The views of a scene show one set of named points, each view turned or mirrored, shifted and resized as a whole, with a little noise and some points left out.
In the rows, 128 means zero.

Scene 1
View 1
q674: [ 94  90 135 125 157 177 101 122 101 147 164 135 152  69 172  97 104 205
 139 107 167]
q406: [117 128 124 100 109 169 125 131 113 138 121 151 157 135 167 145 117 128
 156 104 148]
q881: [ 95 125 125  98 114 158 118 146 110 156 125 173 138 103 179 135 111 153
 158  97 140]
q794: [ 80 102 131 113 147 156 106 138 103 165 152 173 129  54 178 106 102 208
 149  92 148]
q902: [107  97 130 127 159 158 117 107 110 143 165 149 147  60 151 102 106 207
 138  89 158]
q456: [ 84  98 141 121 148 169  98 141 103 161 161 150 139  60 186  97 104 207
 141 108 161]
q499: [107 112 128 109 126 177 112 129 107 140 136 141 158 113 171 127 112 156
 150 108 157]
q931: [ 98  98 137 119 142 184 101 131 103 144 153 128 159  92 177 107 108 181
 142 115 167]
q478: [ 86 122 131 103 122 154 113 153 109 166 134 178 129  82 186 125 108 174
 154  99 141]
q142: [108  95 133 129 160 163 115 105 111 140 168 141 152  62 152 100 106 207
 137  94 163]
q168: [107 104 111  96 126 187 118 109  98 125 119 142 169 139 155 145 111 134
 161  98 149]
q607: [158 133 141 135 127 158 140 106 136 122 158 118 170 116 143 122 125 150
 129 109 171]
q443: [121 104 125 121 143 171 122 101 111 129 150 135 164 101 147 120 112 171
 144  96 160]
q421: [ 99 112 131 108 126 174 110 137 107 147 138 148 151 103 177 123 111 162
 150 108 155]
q260: [155 156 134 115  99 143 151 124 141 131 130 148 158 136 149 148 129 117
 142 101 151]
q46: [ 95  93 120 109 146 175 110 112  99 140 143 151 153  91 159 120 104 181
 152  93 152]
q809: [111 105 116 107 136 171 123 105 106 130 134 150 160 110 149 133 110 159
 154  90 149]
View 2
q260: [ 32 149 141  89 161  96  95 135 121  85 136 139 131  98 140 141 110 125
 142 158 144]
q443: [101 137 122  94 147 101 114 115 112  99 146 147 134  81 144 145 134 120
 152  91 119]
q46: [117 120 120 100 145 103 121 112 125 114 139 155 141  95 133 149 137 117
 135  72 126]
q809: [ 88 129 117  87 149 103 114 114 133 104 140 148 142  99 136 140 127 116
 143  91 124]
q794: [148 103 144 122 147  96 117 127 113 130 133 170 131  99 125 161 150 124
  97  73 136]
q931: [120 130 127 122 139 108 127 115 102 111 140 151 139  85 135 170 134 122
 150  72 150]
q142: [145 126 135 107 144  97 113 121  95 112 150 159 123  70 144 154 154 125
 135  75 112]
q499: [ 86 131 124 110 146 107 122 117 120 107 134 147 144  99 132 159 122 119
 146  92 150]
q674: [142 124 129 120 139 104 125 116  98 115 144 156 133  79 137 165 147 122
 141  63 133]
q406: [ 52 133 125  98 152 106 115 120 137 100 129 142 148 112 129 150 110 118
 142 116 156]
q607: [ 68 160 136  94 151  99 100 127  93  81 152 138 123  67 154 146 126 126
 167 132 125]
q168: [ 63 133 105  85 147 109 123 105 146  99 135 140 155 109 132 142 112 112
 158  90 138]
View 3
q142: [176 101 117 127  79 129 130 119 121 125 166 131  80 106 191 124 163 137
  91 131 109]
q456: [176 101 114 143  81 147 120  89 119 106 182 139  63 132 160 105 161  97
  86 113 110]
q478: [139 124 125 150  57 134 148  94 147 119 166 120  70 147 117 107 142  68
  92 122 150]
q674: [175 102 106 125  87 140 123  98 111 118 178 148  78 118 171 109 155 125
 105 131 111]
q46: [165 123 115 123  68 120 147 107 119 136 162 146  88 119 147 116 142 118
 120 148 129]
q406: [ 93 132 108 112  70 127 156 105 153 143 159 127 107 129 105 106 111 114
 131 162 193]
q881: [121 133 122 138  57 128 156  98 150 131 161 122  84 142 105 108 130  78
 108 138 168]
q499: [125 118 106 118  80 136 140  99 135 130 171 136  94 125 133 104 130 118
 119 148 160]
q607: [ 87  98  99  97  98 137 132 134 158 139 165 106 114  97 179 117 129 176
 104 156 180]
q260: [ 52 121 113 108  74 126 157 134 184 150 151  90 117 114 132 117 112 139
 107 162 218]
q794: [181 113 129 154  61 131 138  99 126 114 168 128  61 135 153 115 161  80
  82 113 111]
q168: [122 140 103 100  68 115 162 107 129 154 156 151 114 119 109 108 113 129
 156 178 174]
q443: [140 114 108 109  79 123 142 121 129 140 161 134 102 104 165 118 137 148
 119 157 145]
q421: [131 119 107 124  77 138 138  94 134 126 172 138  87 132 127 102 132 105
 116 142 156]
q902: [177 104 121 133  73 125 136 122 123 127 163 126  80 107 188 126 162 130
  89 130 109]
View 4
q607: [126 123 135  78 121  81 180 136 109 150 129 137 109 127 135 180 175  74
 152 136 105]
q902: [161 140 124 139 106 118 123 149 124 131 135 140 146 145 153 180 153 117
 149 132  63]
q794: [155 127 132 174  98 154 117 135 124 113 127 150 146 130 162 168 139 139
 137 142  78]
q499: [118 107 143 123 114 135 159 136 121 134 137 124 118 103 167 152 147  97
 152 143 100]
q809: [137 117 147 127 106 123 159 132 117 154 147 100 122 115 160 151 144  86
 149 139  83]
q478: [136 107 150 169  95 156 148 114 114 121 122 141 123 108 155 158 139 123
 124 150 110]
q674: [138 129 121 132 118 133 121 159 134 118 137 147 145 128 174 169 150 121
 163 134  70]
q931: [122 117 127 122 123 136 137 155 132 118 136 144 133 113 177 162 151 111
 164 138  87]
q421: [122 106 143 135 111 142 154 133 121 127 133 132 122 104 167 153 145 105
 148 145 101]
q142: [157 141 121 131 110 115 123 155 126 129 136 143 147 144 157 180 155 117
 155 131  62]
q881: [129 100 156 158  97 153 161 111 110 131 127 125 114  99 156 150 137 109
 128 151 112]
q456: [141 126 123 153 112 149 116 150 132 104 125 164 146 126 171 172 147 137
 151 140  82]
q443: [138 125 135 112 113 110 152 144 120 148 143 118 127 125 157 165 155  89
 158 135  78]
q260: [121 103 160 100 104  98 206 101  92 160 123 119  87 107 123 165 164  67
 125 147 133]
q168: [116 100 156 117 111 132 174 131 119 160 154  84 112  93 172 135 139  73
 156 143  93]

Which points are out of place in each view (at most two, in the order of its rows)? Write none if all are in place.
view 1 | q674
view 2 | q607
view 3 | q499
view 4 | q478

Scene 2
View 1
q127: [157 157 193 147 120 121  82 125 141 136 163 185 186  97 133 128 172 152
 114 155 160]
q649: [147 142 171 167 112 115  56 135 149 139 140 152 137  85 121 121 156 195
  95 145 126]
q160: [150 158 135 118 129 119  82 123 123 101  92 122 129  97  78 117 138 179
  90 119 161]
q462: [142 135 162 152 111 116  77 126 147 131 126 148 139  89 115 127 152 187
  92 148 136]
q149: [155 155 145 149 123 120  33 151 129 119 106 109  90  78  83 104 132 222
  81 112 120]
q404: [139 105 152 150  96 131  73 147 145 126 100 106  78  71 103 119 129 234
  66 141 100]
q991: [129 121 142 158 105 107  87 112 158 130 110 140 131  91 113 134 151 190
  85 154 133]
q202: [125 152 128 131 127  87 134  65 155 112 107 182 213 126 110 151 172 107
 114 159 205]
q962: [141 125 140  98 113 133 132 114 126  96  83 123 131  97  88 131 134 169
  82 139 164]
q196: [131 130 153 199 107  95  39 124 171 154 137 151 128  83 128 129 160 210
  89 154 109]
q292: [141 176 133 148 136  91  67 101 143 119 116 159 172 109  96 127 162 151
 109 130 176]
q600: [134 152 125 104 128 105 140  81 134  95  89 156 185 120  90 142 154 122
 104 144 204]
View 2
q962: [119 141 130 127 109 110 140 124 135 151 122 132 154 150 103 120 129 128
 105 127 124]
q649: [145 139 129 145 127 116 127 125 135 137 126 140 133 130 123 148 142 144
 157 125 130]
q462: [141 142 129 140 126 116 131 123 133 145 125 138 138 134 118 143 137 140
 144 125 130]
q991: [141 143 127 139 131 114 133 123 130 161 135 138 140 137 116 139 129 140
 140 125 124]
q202: [124 170 120 126 138 122 159  96 137 169  99 140 123 141 106 164 112 125
  93 135 162]
q404: [143 123 133 144 115 107 120 142 129 150 151 134 156 140 117 115 141 146
 155 119 100]
q160: [118 127 127 144 102  99 139 125 150 142 120 134 139 151 113 130 136 136
 122 133 132]
q600: [115 158 123 126 121 114 156 105 141 161 103 136 134 150 103 145 117 123
  87 135 151]
View 3
q127: [109  54  62 163 183  90 158  91 202 102 146 118  98 107 154 146 145  98
 148 110 181]
q600: [ 51  95  61 140 182 127  92 149 172  46 165 105 102  96 150 160 164 121
 113  86 165]
q149: [168 101  64 132 181 106 148 136 190 106  89 178 117  83 212  79 154 163
  90 109 149]
q991: [143  89  62 137 171 120 135 142 175 116 128 141 143  67 169 133 131 141
 121 113 173]
q196: [178  62  66 133 164 103 158 114 186 138 105 145 150  50 166 132 132 142
 135 125 181]
q292: [106  67  67 131 174 103 120 117 186  69 122 122 105  76 160 144 174 136
 120  98 166]
q160: [111 106  62 136 186 116 122 145 185  70 121 151 100 100 194 104 163 146
  92  94 149]
q962: [ 91 127  57 148 188 136 113 172 173  80 155 143 116 107 184 119 135 132
  96  96 157]
q404: [176 122  59 143 179 127 151 163 176 137 117 179 150  80 205  88 111 153
  98 119 161]
q462: [138  83  62 146 177 110 147 127 187 113 129 142 126  85 173 126 136 129
 124 112 171]
View 4
q160: [137 104  96 117  72 130 122 163 129 121 107 153  97 107 156 115 142 117
 123 141 112]
q649: [109  91  89 172 117 139 115 148 154 110 122 123 118 105 153 114 135 147
 110 129 119]
q962: [145 105 113 109  79 116 153 176 123 129 137 147  95 116 141 124 143 135
 139 149 117]
q127: [116 129 109 163 119 129  95 137 120 109 144  87 128  92 149 101 142 150
 114 139 135]
q462: [119  95  97 159 111 131 125 154 146 115 126 125 110 109 146 119 134 149
 119 134 120]
q292: [140 118 106 140  96 121  91 141 118 114  97 115  89 105 141 111 120 142
 119 143 123]
q600: [164 137 133 102  83  99 114 154  88 126 124 111  79 111 126 116 125 147
 142 160 130]
q404: [109  56  80 159 102 141 167 177 180 121 127 170 110 123 153 133 142 141
 122 126 102]
q202: [162 145 140 122 105  93  96 139  84 121 123  83  76 110 115 116 110 168
 139 160 138]
q149: [113  71  70 150  84 150 127 163 168 115  94 170 107 111 168 120 143 115
 109 125 101]
q196: [105  73  85 194 133 137 118 143 170 107 107 123 107 115 143 125 117 166
 109 124 116]

Which points are out of place in each view (at most two, in the order of its rows)? Write none if all are in place.
view 1 | q160, q292
view 2 | none
view 3 | q991
view 4 | none
